Each row is a point on a landscape with many valleys, with its height.
A ball rolls from a point to whichever of its 2 nearest points has the largest drop for the distance, and stops where none of them is lower. Distance is the straight distance between rows; heights are no part of it.
J_162: [-23.3 -17.0  26.4  35.7 -17.7  23.5  13.0  -9.7  46.9  -1.6 -45.1 -13.3
  -8.3  26.5   4.9   2.6 -35.7   0.0  27.8   3.9  55.8 -13.6  21.5  26.6
   3.3]  (h 4.08)
J_607: [-25.7  14.1  -9.0  13.3 -28.7  -7.5 -29.1 -19.3  27.7  29.2   4.9 -15.3
 -28.0 -28.9 -36.4   3.8  -0.2  32.6  33.3  -4.0  19.2 -23.8 -13.4  17.7
  -6.2]  (h 4.05)
J_830: [ 36.7  14.4 -32.1   0.0   8.8   0.9  31.6 -19.5   0.8 -22.6 -37.3   3.1
  28.8  -8.2  -1.4 -12.1   9.7 -10.7   7.3   0.2  -7.7 -30.8  -8.8  -8.7
   3.3]  (h 6.58)
J_31: [-12.2  11.0 -38.9   9.0  26.9 -18.5  -7.1 -28.4  44.6  17.0  -1.5 -18.5
 -11.0  20.5   9.0  20.6  18.3  25.1  10.4 -11.4  31.6 -25.3 -46.2  -0.3
  18.8]  (h 6.48)
J_614: [ 26.3  16.0 -19.7 -43.0  28.5 -18.3  -7.6  -0.5 -16.4 -28.0 -10.1  37.1
   9.3 -36.4 -26.0  10.4  27.7 -19.2 -34.4  19.0  10.5 -34.3 -29.5 -24.4
  29.0]  (h 6.63)
J_45: [-36.0 -26.9  22.0  18.9  -6.6  14.5  25.3  -9.3 -15.2 -26.7  -9.4  -4.2
   6.4 -14.2  19.4  23.7 -34.0   5.4  14.2   1.2  -1.3   8.7  17.4 -29.4
 -29.6]  (h 3.72)
J_921: [ 29.7  36.5  -6.6 -33.8  -2.0 -17.3 -15.2  42.0  -0.6 -24.3 -32.8  46.9
 -14.2 -31.5 -12.8  13.7  22.5 -37.5  -8.3  29.7   7.5 -18.1   6.3 -20.9
   5.1]  (h 6.00)
J_404: [-11.5   0.1   5.1  14.9   7.0 -14.3  10.5  33.0  45.8   3.2 -26.3   4.9
  -4.1  32.0  27.5   8.1 -15.8   1.3   8.3   9.8  36.8 -28.5  -0.8  -9.6
   1.8]  (h 6.79)
J_67: [ 11.0  17.4 -49.5   4.5 -29.3  -7.2 -26.0 -38.2  21.3  16.6 -19.7 -27.5
   6.9 -28.1   3.2 -14.0  -3.0  22.2  21.6 -20.8 -34.0  15.7 -16.5  17.7
   6.0]  (h 5.06)
J_248: [-41.4 -39.8 -13.5  22.9 -29.6   5.8 -31.9   1.9  17.9  10.9 -19.4 -27.7
   4.1 -24.8 -12.1  10.7 -48.7  21.3  10.0  -8.7  30.7 -18.3  24.8  -2.6
  22.9]  (h 3.66)
J_553: [ 19.1 -25.3  -9.0  -8.8 -19.4  16.3   6.0  28.8 -23.6   3.9  24.8  -5.7
  24.0  10.6   8.3 -21.3 -11.5  -2.5 -10.2 -11.6  -7.5   3.1  35.9  -0.5
  -2.3]  (h 5.00)
J_955: [ 12.8 -25.5 -14.1  -1.3   3.7  32.7 -36.1  32.6 -25.0  -8.3  15.4   2.3
  21.3 -26.9 -27.8   7.2  -9.8 -15.4 -28.6   0.0  38.7 -30.1  20.9   1.6
  25.7]  (h 7.89)
J_923: [-36.7 -16.1  -3.3  33.2   4.7  37.0 -15.2  -1.6  34.7  10.9 -35.3 -24.0
 -27.2   4.4  -9.5  14.2 -33.4   4.3  32.0   7.3  43.2 -14.8  25.5  21.9
 -13.7]  (h 3.98)
J_707: [ 42.2 -11.0  40.1 -30.7   2.2 -23.6  -0.1  36.4 -16.9 -28.9  20.0  55.5
  24.6  -5.5 -34.1 -14.2  18.3 -15.1 -25.1   7.5  17.3 -51.3 -12.5  -1.3
  21.9]  (h 3.25)
J_943: [ 14.5   5.3   5.4  11.5 -20.2  54.8   6.8  -7.5  -8.0  -5.6  13.7 -19.9
  -7.8  27.1  -4.1   7.4   1.4 -11.4 -11.0 -15.4  46.3  14.8  20.2  21.0
  -9.3]  (h 6.01)
J_64: [  6.1   0.9  32.2   3.4  26.5  30.5  30.7  -6.6 -12.9 -28.5  -2.9  11.6
  -0.3  29.4   2.0  18.3   9.4 -28.7 -23.9   7.8  43.0  -0.9 -10.1 -11.1
  -3.8]  (h 4.80)
J_331: [-16.6 -18.9 -25.5  21.3  13.7   6.3 -13.6 -29.0  -3.7  18.1 -29.5 -32.5
  27.9 -21.7  -3.8 -16.4 -30.5  15.6  18.8   4.0 -53.7  10.3   6.4  16.2
  12.9]  (h 2.52)
J_84: [-44.0  -8.4  12.9  29.5  13.8 -10.1  17.4  -3.6  31.1 -13.4 -48.7  -1.2
  11.7  11.3  32.4  24.4 -28.2   9.1  18.7   7.5  21.4 -17.7 -14.2 -22.4
  -3.9]  (h 6.70)
J_469: [-28.8   0.1 -14.0   2.5 -32.6 -33.0 -30.4  59.3   7.4  -0.9  -7.5  10.8
 -12.6 -27.3  17.9  26.6 -27.4   6.7  18.0  -2.6 -10.7 -11.0  38.5 -32.0
 -12.4]  (h 7.40)
J_583: [ 22.4  17.7  -6.2  -8.0 -11.9 -21.9   7.7  34.8  32.1  -7.5 -18.6   6.9
   9.1  28.4  29.0  -8.0  -0.8 -15.2 -33.0 -14.1  42.5 -23.9  -3.2  -0.4
  22.8]  (h 6.98)
J_120: [ -6.6 -10.0 -11.1  -0.7 -14.7  -4.1 -27.5 -32.3  17.1  31.7  19.1 -38.5
   4.6  24.1   5.0 -17.6   2.3  21.9   3.6 -16.0   4.6  20.8  -8.0  28.8
  19.3]  (h 5.59)
J_303: [  4.8   5.1  16.2 -15.4  -8.6  25.4  -9.8  23.1 -30.0 -35.2  -3.1  27.2
 -14.8 -50.7 -30.9  26.2   0.8 -23.5   7.2  21.9  11.4  -3.8  27.4 -24.7
 -24.0]  (h 4.96)
J_726: [ -3.7 -24.6   4.3   5.4  18.7  14.2  37.0 -16.0 -37.9 -34.0 -20.8  -2.5
  40.7 -10.6  20.8   9.5 -29.4 -13.4 -10.7   0.8 -11.0   0.6  14.6 -33.7
  -0.9]  (h 2.32)
J_522: [ 49.3  41.6 -21.3 -32.0   9.7 -21.4  15.9  -2.8  -6.4 -17.4 -20.6  32.5
   8.2 -19.4 -27.0 -20.5  35.0 -20.9  -4.3  12.5 -14.5 -29.3 -24.5 -11.7
   3.3]  (h 7.22)
J_298: [ 15.2  23.4  21.5  -0.1  27.6  -5.9  -7.3  62.8  -0.7   5.7 -27.7  28.7
 -28.8  14.9 -13.2 -10.1   9.8 -51.2  10.8  42.3 -19.9   7.4  23.3  23.6
   6.4]  (h 8.44)
J_431: [  5.8  12.9  -0.9 -22.4  30.1   4.8  -9.4  19.6  -2.1 -29.2 -46.5  40.3
  -0.8 -36.8 -17.8  26.1  14.9 -43.8 -15.0  34.1  25.4 -25.1  -7.1 -13.1
  18.2]  (h 6.27)
J_725: [ -6.1 -16.4  33.1 -16.0  -2.3  -8.8  17.2  18.8 -21.5  -1.6  59.2   6.9
 -21.2  24.7  -1.9   1.3  12.4   9.4  -8.8   7.3  -7.9   8.7   1.2  -4.5
 -24.5]  (h 7.31)
J_580: [ 17.3  27.7  21.7 -15.0 -16.5 -19.0 -33.1  51.2 -10.0  19.5  12.1  35.9
 -13.9 -27.0  -8.6  -6.3  15.6 -34.6 -19.2  -5.3 -23.3  28.1  12.5  11.4
  11.0]  (h 2.15)
J_824: [-31.7  -1.2  10.1   2.4 -27.8 -27.2 -53.6   2.3  12.1  53.4 -10.5   3.9
 -10.1 -37.5  -9.4 -21.5  -1.6  11.2  34.0   3.8 -46.4  50.7  14.3  32.5
   6.0]  (h 2.59)
J_491: [  7.7  15.1  22.0 -25.8  11.3  -0.7   7.4  -0.7 -37.2 -33.2  -2.1  14.1
  15.4  -8.1  23.3  18.8   5.3 -32.6 -53.0  -5.3   5.0  20.4 -13.9 -25.4
  15.1]  (h 8.46)
J_68: [  2.8  10.8  48.7   4.0  29.9 -14.2  -3.2  57.3  -2.6   5.8 -21.7  17.3
 -11.5  24.9   4.2   2.7   0.9 -47.5 -20.1  22.8  -3.9  14.5   9.6  22.1
  33.0]  (h 8.56)
J_358: [-34.2  -9.4  19.4  21.3 -27.1 -13.9 -26.0   8.2  10.0  24.5 -18.7  -3.1
 -17.5 -34.7 -23.0  -5.9 -27.4   7.7  48.1  18.2 -36.0   7.7  20.1  16.2
   0.2]  (h 2.14)
J_444: [ 12.2 -35.3   1.5   7.2 -21.2  26.0  32.3  28.8  -5.0  -9.0   4.3  -8.4
  10.5  19.2   0.1 -15.0 -24.9   5.0  20.9   9.2  -4.6  -9.0  55.2 -10.1
 -37.1]  (h 4.11)
J_912: [ 10.5   2.4   0.8  -2.7  -8.1 -14.9  14.2 -40.1 -32.3  11.1  15.9   5.8
  49.0 -31.5  -8.4 -25.7   4.2  -2.1 -17.8 -36.2 -47.6  27.7 -23.8  10.3
  13.6]  (h 5.96)
J_631: [ 12.4  21.6 -12.1  -5.8  33.4   2.4  34.6 -24.1   3.7 -28.5 -30.4   1.9
   4.9  22.5  46.4  10.1   5.9  -5.0 -14.0   3.1   3.2   2.3 -26.2 -24.3
  -2.5]  (h 5.85)
J_181: [-27.4   8.0  16.7   4.1  14.5   7.4 -21.0  24.4   7.6  14.4  18.5  -2.6
 -50.0  10.1  -5.4  23.8   9.4  -6.1  -2.2  17.9  12.7  16.4   4.1  12.6
 -15.0]  (h 8.23)
J_949: [ -3.0  -0.5  25.2   8.8 -13.5  11.1  18.4  18.8   1.2  -2.7 -19.3  -1.3
 -13.1  15.9  13.0  -3.5 -21.0 -13.9  18.0  12.0 -20.3  15.9  31.0   7.1
 -21.7]  (h 3.38)
J_690: [ 12.7  -6.1  21.3  -7.4 -10.8  32.3  36.5 -14.9 -48.4 -34.9  11.8   4.7
  -2.5 -18.6 -11.1   0.4   1.4 -10.7  10.5   5.5 -22.8  11.9  16.1 -17.7
 -53.3]  (h 7.84)
J_710: [-11.6  -1.8  14.6  13.8  26.6  16.9 -19.8  35.4  -9.0  18.6  -4.2   3.3
 -30.6  -4.6 -33.4   4.0   1.3 -20.0  18.1  31.5 -10.6   7.2  25.4  25.2
  -4.5]  (h 8.32)
J_799: [ -1.5   6.2 -44.3   7.5  29.5  43.8   6.3 -36.4  -3.1 -20.6 -23.8 -10.3
 -18.0 -15.6   5.8  25.5   3.7  -2.8   3.2  -3.5  25.8   8.7 -11.5 -27.4
 -41.9]  (h 7.65)
J_377: [  4.6  23.9  29.8 -15.4 -49.7 -10.2 -31.9  -4.4  24.6  46.3  32.8  -9.8
 -24.1  28.2  -3.4 -23.6  18.9   7.1 -11.2  -9.8  17.1  38.4   2.3  45.0
  12.3]  (h 6.97)
J_611: [-22.3 -20.1 -15.5  28.8   5.7  26.6 -19.1 -12.1  -6.1   5.7 -41.2 -30.3
   8.6 -23.4  -6.1  -0.2 -39.1  -6.7   3.7  -3.5  -1.6  -6.9  23.7  13.3
  20.4]  (h 3.29)
J_106: [-15.9  -0.3 -40.5  10.2  42.6  38.0 -25.7  -6.4 -13.0 -12.0 -35.7 -10.4
 -18.5 -23.5  -5.5  23.9   1.4 -19.6   0.5  15.6  13.9   0.9   7.1  -6.1
 -11.3]  (h 7.81)
J_177: [ -5.4 -35.0   8.2  -9.3  14.2  -7.6  10.6  16.9  -8.8   3.9  56.2  -4.1
   4.1  40.0   4.0   1.2   7.1  15.0 -24.1 -14.7  21.6  -7.1  -8.8  -4.2
   9.9]  (h 6.96)
J_516: [ 12.6 -14.9  45.7 -17.7  -2.3 -35.5  -8.5  57.9 -13.4 -13.0  17.8  48.6
  31.2  -8.3  -4.0 -10.1  -2.7 -21.6 -33.2   5.8  -7.6 -17.3   7.0  -0.9
  31.8]  (h 2.06)
J_393: [ -3.5   5.1  22.0 -12.9 -35.4 -18.9 -30.5   3.2  44.5  40.8  -6.0 -17.3
 -21.0  34.7  17.9 -27.8   1.3  14.9  25.9  13.6  -5.3  40.3  16.5  32.7
  -3.3]  (h 7.16)
J_709: [ -6.3  19.9  12.9   0.5  -3.2 -15.3   8.2 -23.1  -2.8  11.7   7.0   6.3
   0.7  -6.1   6.2 -18.1  13.4   1.5  -6.6  -5.5 -37.4  28.4 -24.7  18.1
  -3.0]  (h 4.64)
J_233: [-16.9   7.9 -13.6  -8.0 -17.2 -60.5 -21.5  54.9  26.4  27.4   2.5  13.4
  -9.9 -15.7  23.2   5.8  -7.0  19.1  13.4   2.3 -30.8  -6.3   7.9 -17.0
  -9.8]  (h 7.17)
J_457: [ 19.8  28.7 -16.1  -8.1 -33.8  -3.8 -34.5  12.0  15.7  34.9  23.1   7.2
 -17.9  -6.9 -22.7 -26.5  25.2  -0.2  -3.4 -19.0  13.2   4.0 -11.8  30.6
   6.1]  (h 6.66)
J_208: [ -7.4   2.2 -34.2   9.5  32.9 -10.1  32.5 -42.3  29.6 -15.9 -14.7  -9.8
  18.3  26.3  38.6  19.7  10.0  25.2   4.8 -19.5  25.8 -23.8 -43.5 -25.4
   9.0]  (h 6.32)
J_658: [  5.9   6.4 -23.7   4.4 -47.0  -6.9   6.8 -28.2  14.5 -12.0 -27.6 -25.8
  33.0   4.7  51.7  -3.0 -25.7  11.9 -10.1 -28.0 -17.4  21.8  12.9   0.0
  14.7]  (h 7.19)
J_926: [-18.9  -7.6  20.8  12.3 -13.0   0.7  11.3 -18.0 -17.6 -19.1   5.9   8.7
 -18.5 -45.2 -40.3  14.8 -10.0  12.4  36.5   6.8  -7.5 -15.3  -3.7 -13.1
 -45.1]  (h 3.68)
J_113: [ 23.2  -5.1 -21.6  -6.8  39.1  31.7  18.1   5.0  -6.6  -6.8  19.3   0.6
 -33.3  46.4  16.3   3.9  22.2  -4.3 -13.6  16.6   8.4   6.0  -5.3 -11.1
 -21.0]  (h 5.86)
J_794: [ 30.8  46.2 -24.6  -3.3 -37.3   5.2 -21.4   3.5   6.4   8.1 -11.2   8.4
   1.7 -28.5 -15.5 -23.7  18.1 -16.2 -14.8 -11.5 -11.5   4.9   5.5  19.8
   3.7]  (h 6.19)
J_724: [ 13.2  -4.3   0.7 -17.1  13.9  -0.4  12.6 -19.7 -58.3 -14.7  13.8  11.2
  36.3 -29.9 -20.0 -17.4   0.8 -12.5 -21.4  -3.8 -38.0  14.8  -3.1 -15.2
   2.2]  (h 5.93)
J_92: [-16.1 -22.6   7.7   2.5   6.2 -38.3 -10.0  11.1  12.3  23.3  25.4  -6.7
  14.6  21.8   3.7  -3.0  -0.2  15.7 -27.6 -25.8  18.4 -24.4 -21.6   8.3
  47.9]  (h 6.68)
J_719: [  0.0  -2.8  39.3   6.5 -21.6 -31.5 -29.6  68.4  -5.0  17.3   0.3  44.0
  18.4 -26.6 -16.6   0.3 -15.8 -22.8  -1.0  -0.7 -29.5   3.4  25.0  11.0
  22.7]  (h 0.60)
J_952: [  9.5  15.9  19.2   1.9 -49.7  -9.1  38.8 -25.2  41.2  -5.4  -2.6  -3.8
  -9.4  34.5  13.3 -13.4  -4.7  25.4  44.2  -1.0  11.9 -13.6   4.7  11.7
 -35.5]  (h 7.43)
J_695: [ 14.0  -2.2 -13.1 -12.6 -19.5 -15.7  17.6 -25.6  22.2  11.0  26.6 -24.4
  20.3  43.6  24.4 -19.3  10.3  30.0   4.8 -33.6  -3.3   9.3  -9.3   7.7
  17.2]  (h 5.95)
J_262: [ 16.0  39.5 -40.7  11.7 -24.8  11.3 -12.4 -22.4  17.4  -8.1 -48.9 -13.7
  -2.1 -35.3  -3.0   0.1  -5.7  -4.2   3.8  -9.8   6.1  -9.8  -3.5  13.3
   2.3]  (h 5.60)
J_472: [ 28.6  24.8  18.9 -26.1  -3.0   8.3   3.4  37.8 -12.1 -37.1   1.1  39.5
 -17.4 -18.1  -9.5  19.8  26.8 -27.8  -2.5  28.1  21.3 -11.2  10.0 -21.6
 -27.1]  (h 5.52)
J_868: [ 20.7  -0.5 -51.4  -5.1  20.2  42.0  25.8 -48.9 -22.5 -29.8  14.6 -20.5
   3.1   6.4  13.8  13.3  13.1  15.5  -4.9 -24.4   2.4  14.6  -3.8 -31.0
 -24.4]  (h 7.25)
J_513: [-21.3 -21.5  43.1  18.8 -33.3   2.1  11.1  -4.6 -11.8  13.0 -18.4  -0.8
  17.5 -16.6   1.0 -20.9 -33.7 -13.9  26.5   0.9 -58.7  43.5  32.8  23.6
   0.4]  (h 2.33)
J_972: [ 13.3 -14.2 -17.8   8.2  30.6  28.3  -8.3  11.5  10.2  24.2  16.8 -19.4
 -12.2  41.5 -19.4 -11.5  12.1  -4.1  -0.9   4.8  24.3 -11.6   2.2  35.6
  13.3]  (h 4.93)
J_696: [ 25.3  33.2  17.2 -23.6  -8.2 -34.9  11.5  13.9  -8.7 -10.9  35.5  40.3
 -28.6  -4.6  -6.9  -9.7  39.6   1.4  -6.6   4.3 -20.2  -0.4 -31.5 -10.9
 -26.5]  (h 7.36)
J_192: [-17.5 -24.4  -3.8   7.7  15.4  29.7   0.8 -22.2   8.8  -2.1 -20.9 -45.7
  -1.8  28.3  53.2  10.3 -20.7   1.8 -11.5  -2.6  -4.0  40.0  19.0   4.2
   2.9]  (h 4.63)
J_763: [ -3.7  -8.4 -36.2  -7.4  16.0   7.2 -15.7  -5.8 -39.6   9.1  20.6  -8.1
  -7.3 -32.5  -7.9   0.6   8.5  11.8   6.5   2.4 -52.5  20.6  10.4  -9.5
 -28.6]  (h 8.49)
J_316: [ 22.9  28.2  -3.1  -0.7 -62.8 -24.2  18.7  15.9  46.4   9.9 -13.1   5.1
   5.0  22.7  21.8 -28.9   0.3  15.4  24.9  -9.2  -3.0  -5.0  16.4  10.8
 -19.6]  (h 7.60)
J_886: [ -5.5  -0.6 -13.8  -8.6  24.4 -57.3 -19.9  16.8   4.2   7.7  19.2  12.0
  10.6  -9.8  -9.8   4.9  18.0  15.3 -25.9 -16.1  15.2 -47.1 -42.2 -23.9
  33.7]  (h 7.04)
J_483: [ -6.9 -18.0  48.1 -13.5  -8.4  -4.7  -1.5  -9.5  -4.4  36.8  76.7  -7.4
 -25.2  51.5 -11.1  -7.1  21.4  26.5   1.6  11.8   0.2  35.7  -8.3  22.2
 -15.7]  (h 7.66)
J_559: [ -2.5  -6.3  -2.8 -10.0  42.9  20.9  26.9   2.0  -7.1 -39.0 -27.0  30.7
   0.0  28.6  27.2  25.0  14.5 -21.1 -22.7  20.8  41.1   0.2 -26.3 -41.7
 -14.7]  (h 5.24)
J_83: [-12.9   6.8   6.0   2.7 -15.8 -14.9  18.8 -12.2 -15.9  -3.9  21.1  11.9
 -17.0 -24.2  -9.0   2.1   6.4  26.6  27.0   6.2 -41.0   3.9  -5.8 -19.4
 -57.7]  (h 2.61)
J_918: [  8.8  12.8   4.7  -1.2 -19.1  11.1  -3.2   4.0 -18.1  -9.0  -2.2  14.4
   0.9 -46.3 -47.4  -3.7   5.5  -4.4  20.6   6.8  -0.1 -25.2   9.5  -6.4
 -21.7]  (h 4.33)
J_832: [ 34.0  22.3 -29.8  -8.0  27.0 -31.9  -4.3 -37.9  26.3  32.3   7.5  10.6
  14.2   6.4  -8.5 -44.5  36.6   9.2  -0.6 -28.2 -43.8   8.3 -45.2  28.7
  23.3]  (h 2.66)
J_903: [ -8.9 -10.1 -12.9  28.6   6.4  19.9  35.3 -42.2  19.5 -28.8 -54.1 -18.7
  30.7   3.5  35.4  17.1 -30.6   2.9  10.5 -10.2  19.6  -6.9  -7.2 -18.8
   2.6]  (h 6.55)
J_787: [ 15.6   7.1 -23.3  -4.3  15.7  31.9  -6.6 -15.5 -28.9 -10.4  14.5 -11.8
  12.0 -13.2 -16.4  -0.4  11.5 -17.2 -23.3 -12.4  28.8  -6.4  -3.2   4.3
  25.1]  (h 7.62)
J_848: [ 15.9  13.4 -22.7 -13.4  12.3  -6.7  32.3 -24.6 -16.9 -27.9   2.7  11.4
 -11.0 -13.1   3.0  13.3  16.8  16.3  13.6   6.6 -24.1 -12.1  -9.6 -40.9
 -46.8]  (h 4.53)
J_408: [-42.6 -35.5  24.4  20.1  32.0  38.0  19.7 -23.1 -14.6 -11.3   0.4 -16.7
 -14.2   0.1  -8.3  24.9 -20.5   4.1  20.0   8.9  14.5  10.2   7.1 -14.1
 -29.6]  (h 4.13)
J_948: [  1.9  19.6  26.2   7.6  20.7  -0.6 -18.5  22.6  -2.6   0.2 -10.8  12.3
  -0.5   8.1  -7.2  -2.7   6.7 -34.8 -32.9   6.7  17.2  -3.4  -9.4  29.0
  38.7]  (h 8.69)
J_85: [ 18.4  -9.2  34.0 -20.0   9.6  20.2  17.1   0.9 -67.4 -30.1  30.9  22.3
   3.1 -31.0 -29.6   2.7  15.9 -17.3  -8.0  18.4 -30.5  14.6   2.4 -18.0
 -25.1]  (h 7.11)
J_463: [ -4.6 -31.1  32.8   4.5 -11.9 -27.1  -3.0   2.7   4.6  35.4  27.7   7.1
  53.4  12.6  -4.7 -33.6 -11.3   8.9 -17.6 -27.9  -3.8  -3.1  -4.2  25.6
  50.6]  (h 6.38)
J_822: [ 19.3 -27.6  -4.5 -22.7  15.6   5.9  31.0   1.0 -43.2 -32.2   7.8  13.4
  42.8  -8.0 -10.8  -7.3  -2.9 -11.3 -16.9   9.0 -10.0 -17.1  13.4 -35.0
   2.1]  (h 4.32)
J_681: [ 27.5  21.6 -34.0 -38.5  14.4 -17.5  11.8  -7.4 -23.6  -8.0  49.6  19.6
 -27.4  -5.4  -4.3  -2.5  47.1  12.1  -6.0  -2.0 -24.1  -2.2 -24.3 -37.2
 -37.2]  (h 6.30)
J_137: [-16.7  34.0  19.9 -17.4 -19.3 -53.7 -13.3  14.6  17.5  12.7  33.9  18.2
 -40.8   3.0   7.5   4.5  24.5  19.3  -2.1  -3.6  -7.2   7.5 -28.7  -5.6
 -14.6]  (h 7.87)
J_983: [ 33.5  -8.8 -24.0   0.3  49.0  21.9  42.7 -43.7  12.4  -8.1  29.8 -20.3
  -5.9  59.6   3.1  -9.9  30.6  24.4  21.7   2.9 -18.5  -6.3 -13.0   2.1
 -11.4]  (h 4.75)
J_52: [  3.8  -4.4 -24.6   8.7 -29.2  20.9  -1.0  -5.8   0.1 -11.1   3.7 -13.9
  21.4  -9.4 -11.5   5.5 -13.3  13.0  -6.2 -33.6  38.2 -29.4   4.0  -5.2
  23.9]  (h 7.34)
J_564: [ 20.5  17.6  10.8   1.4  13.3 -22.2   7.4 -17.2  10.3  28.6  -0.8  11.4
  12.8  24.3 -12.5 -39.6  21.1  -0.5  -3.9  -2.2 -28.4   6.6 -35.1  39.3
  23.7]  (h 3.77)
J_205: [ -5.5  15.1 -21.9  -2.5 -40.0 -22.6 -22.9 -37.2  13.6  26.7  18.9  -9.5
   0.2 -30.0 -15.4 -15.2  10.7  35.3  27.5 -18.7 -14.9   6.6 -18.1  10.1
  -4.7]  (h 4.51)
J_776: [ 37.7  13.1 -34.9  -2.7  37.6   2.8  11.7 -44.9  18.1  21.1  27.3 -15.9
  -6.3  30.4 -28.9 -23.5  43.2  20.6  24.6  -7.1 -30.3  -7.5 -27.9  25.4
   9.9]  (h 3.97)
J_712: [-26.6 -13.3  -6.3   4.8   6.8   4.9 -30.0  42.5 -13.1 -15.4  -4.1   6.8
 -17.3 -30.6  15.3  42.8 -16.8 -16.5  -3.1   7.1  16.0  -1.4  24.9 -36.8
 -10.0]  (h 7.61)
J_79: [-12.5  -1.2 -21.7  -3.7  43.3 -32.3  -6.2   2.5   7.7  11.3  -0.3 -15.6
  -3.7  34.3  50.5   7.3   4.6   4.6 -33.3   8.8 -30.3  25.6 -17.1  -4.8
  16.7]  (h 5.83)
J_207: [ -3.2  -7.5 -29.4   4.4  33.4  18.9  -9.6  -6.7  -1.2   8.8  -0.8 -36.1
  -0.8  36.7  46.2   2.1  -0.5  -2.1 -43.0 -10.3  -0.6  29.5   1.3  14.0
  22.5]  (h 5.13)
J_330: [ 10.3 -21.1  -9.2   1.4  32.4  42.5  37.4 -33.6 -16.1  -2.3  53.0 -22.9
 -10.5  58.4  12.3   2.7  18.4  22.5   3.5  -2.5  -2.7  17.4   5.3  -5.3
 -25.9]  (h 5.31)
J_37: [ 14.5   0.9 -15.1   4.5 -21.9  14.8  18.5 -16.8  -3.0 -31.2 -33.1  -5.8
  43.3 -18.8   5.2   3.7 -21.2 -12.5 -13.0 -21.7  25.4 -41.2   6.3 -18.8
  23.2]  (h 7.07)
J_7: [-22.0 -11.8  -7.2  22.9 -37.2  16.3 -24.2  -0.6  27.4   6.5 -17.4 -16.5
 -16.1 -30.5 -30.5  -0.5 -31.0  31.1  39.3  -2.5  37.5 -37.4  28.7   6.5
  -6.1]  (h 3.84)
J_225: [ -9.0  -9.6 -18.4 -11.6  35.6 -55.3 -15.0  38.3   3.5  15.0   6.6  11.7
   1.1  10.5  29.2   3.6   0.9  10.2 -22.3   8.2 -38.4  -3.3  -4.0 -23.3
   7.2]  (h 6.61)
J_732: [ 21.4 -30.7   2.2  -0.6 -28.4  -9.0  12.0   8.8 -12.3  18.0  46.9   4.6
  39.7   4.8  -8.8 -37.5   3.3  18.0  -3.1 -24.7  -6.6  -8.8  10.5   2.2
   8.8]  (h 5.81)
J_714: [-31.7 -16.7  26.2  25.8 -23.0   7.9  -4.9 -37.5 -13.6  19.7 -22.5 -17.5
  12.7 -35.1 -26.3 -20.0 -34.9  -1.1  28.4   6.1 -44.1  29.8   7.1  24.0
  15.6]  (h 1.39)
J_135: [ 18.0  -0.1   6.8   3.5 -18.5  55.6 -20.5 -27.8   2.5  26.6  21.2 -42.3
 -16.4  46.8 -12.4 -14.8   5.4   1.9  -3.3  -5.4  18.9  41.7  17.7  51.1
   8.8]  (h 5.61)
J_656: [ -1.0  -5.1  11.5  16.5  -9.0  45.5  31.4 -47.7   3.4 -24.8 -19.8 -19.8
  10.0  15.0   3.7   6.5 -18.4  -5.0   1.5 -10.0  31.2   0.6  -0.5   6.6
 -11.7]  (h 6.33)
J_477: [-10.4  17.5  18.3   7.3 -13.2 -26.0   5.7  16.4  -1.9 -12.0 -25.7  16.5
   8.2 -20.6   8.0   8.7 -17.6 -15.3  -0.3   5.1 -23.4   1.7   6.2  -6.9
   7.8]  (h 2.31)
J_646: [-28.9 -27.6  43.8  -1.5 -14.1 -10.5 -10.8 -14.0   9.4  39.8  48.7 -21.3
 -18.7  27.3 -30.0  -2.9   0.9  40.2  33.2  19.1   4.3  11.1  -7.9  14.2
 -13.4]  (h 7.82)
J_721: [-35.4  25.5  14.8  -5.4 -19.3 -24.1 -36.5  28.4   2.6   8.0  23.4   2.9
 -41.0 -26.3   5.1  26.3   5.6   7.5  -8.4  -5.3  10.9  17.3  -6.6  -1.3
  -3.3]  (h 8.10)
J_762: [ -0.8 -24.7   7.0  11.0  33.7   6.0  -0.8  22.0   1.7  -0.9  16.0   4.6
   3.5   7.7 -32.7   0.0   2.9  -1.1  -0.5  12.1  37.8 -46.2 -15.5  11.3
  18.7]  (h 4.65)
J_528: [-14.4 -11.2  24.2  20.6  -4.7  19.1  15.8  -4.6  34.8  -4.0 -46.8 -28.3
   3.9  42.1  48.3   4.2 -35.3  -6.5  -2.8   7.8  23.8  16.8  15.6  19.5
  11.5]  (h 4.26)
J_504: [-40.2   9.3 -22.9  12.3  10.8 -17.7  -2.9 -12.4  21.0   3.5 -13.4  -4.2
 -17.4 -20.2  -1.5  26.5   4.9  26.4  17.6   3.5  27.2 -32.0 -39.9 -17.7
 -10.8]  (h 6.60)
J_352: [  9.8  -4.0 -30.7  -4.1   0.5   4.2  13.6 -33.4 -14.1  -6.5   9.4 -26.9
  21.6   6.2  23.5  -7.3  -5.5  15.6 -11.5 -27.8 -18.1  10.2  -3.4  -9.6
   7.7]  (h 6.56)
J_694: [-19.8  -9.5  23.8  22.4  26.4  26.4  15.6  -2.7  -5.7 -17.0 -17.3   7.5
  -5.7  -3.6 -24.7  20.9  -3.3 -17.2  12.6  19.0  33.4 -19.6  -8.4   1.5
  -8.7]  (h 4.40)
J_229: [-22.8   5.9 -37.5  -3.8  17.0 -37.8 -16.1  18.3  18.5  -4.1 -14.3  12.7
  -2.6 -23.7  11.9  31.7   2.9  15.1 -13.7  -5.0  30.9 -40.5 -27.6 -33.2
   9.8]  (h 6.75)
J_919: [  3.4  -1.9 -39.4  -4.2  28.4   0.0 -22.1  22.0 -24.4   3.0 -11.1   1.5
  -1.7 -29.4  -1.9   4.6  -3.7  -9.1 -12.1  19.2 -25.9  -2.2  10.1 -18.3
  -3.6]  (h 8.08)
J_687: [-13.0  -1.9  12.9 -16.4  23.3  -8.8  -9.4  46.7 -23.4 -29.2   3.0  22.1
  -6.5  -6.2  40.2  43.1  -4.0 -24.6 -40.4   1.8  10.8  13.0   6.8 -43.7
  11.1]  (h 7.92)
J_495: [  2.0 -30.9   2.6   4.5  -4.5  27.8 -20.8  -3.4  -3.5  31.5  20.1 -36.0
   3.8  33.8  -4.1 -16.9  -6.0   0.7 -13.5  -4.8   9.4  13.9  19.7  42.9
  24.8]  (h 5.25)
J_65: [  8.8  17.7   3.0  -9.4 -41.2  -2.7  -6.3 -34.0  52.0  22.4  10.9 -27.7
 -27.0  38.1  11.2 -10.2   6.1  33.0  31.8   3.7   9.0  22.3   1.4  20.6
 -26.3]  (h 7.29)
J_813: [ -1.3   8.3  63.6  12.9 -27.0 -13.3  21.3   3.4 -23.9  -0.5 -14.7  21.5
  31.7 -10.0  -1.4 -19.1 -21.0 -28.9  -2.1  -2.5 -39.7  24.4   6.6   8.6
  16.7]  (h 3.54)

Where does a ball stop that starts at each point below?
J_710 -> J_83
J_614 -> J_83
J_229 -> J_726
J_65 -> J_714
J_712 -> J_714
J_528 -> J_714
J_205 -> J_714

Call two points neighbours if one is among the 2 nearest of the other. Go from one point of each pair to the other, from neighbour to neighbour, staying as low as possible. Name the highest point that can't be avoided.
J_477 and J_830 -> J_522
J_719 and J_832 -> J_886
J_714 and J_719 -> J_794
J_83 and J_714 -> J_614
J_714 and J_477 -> J_813
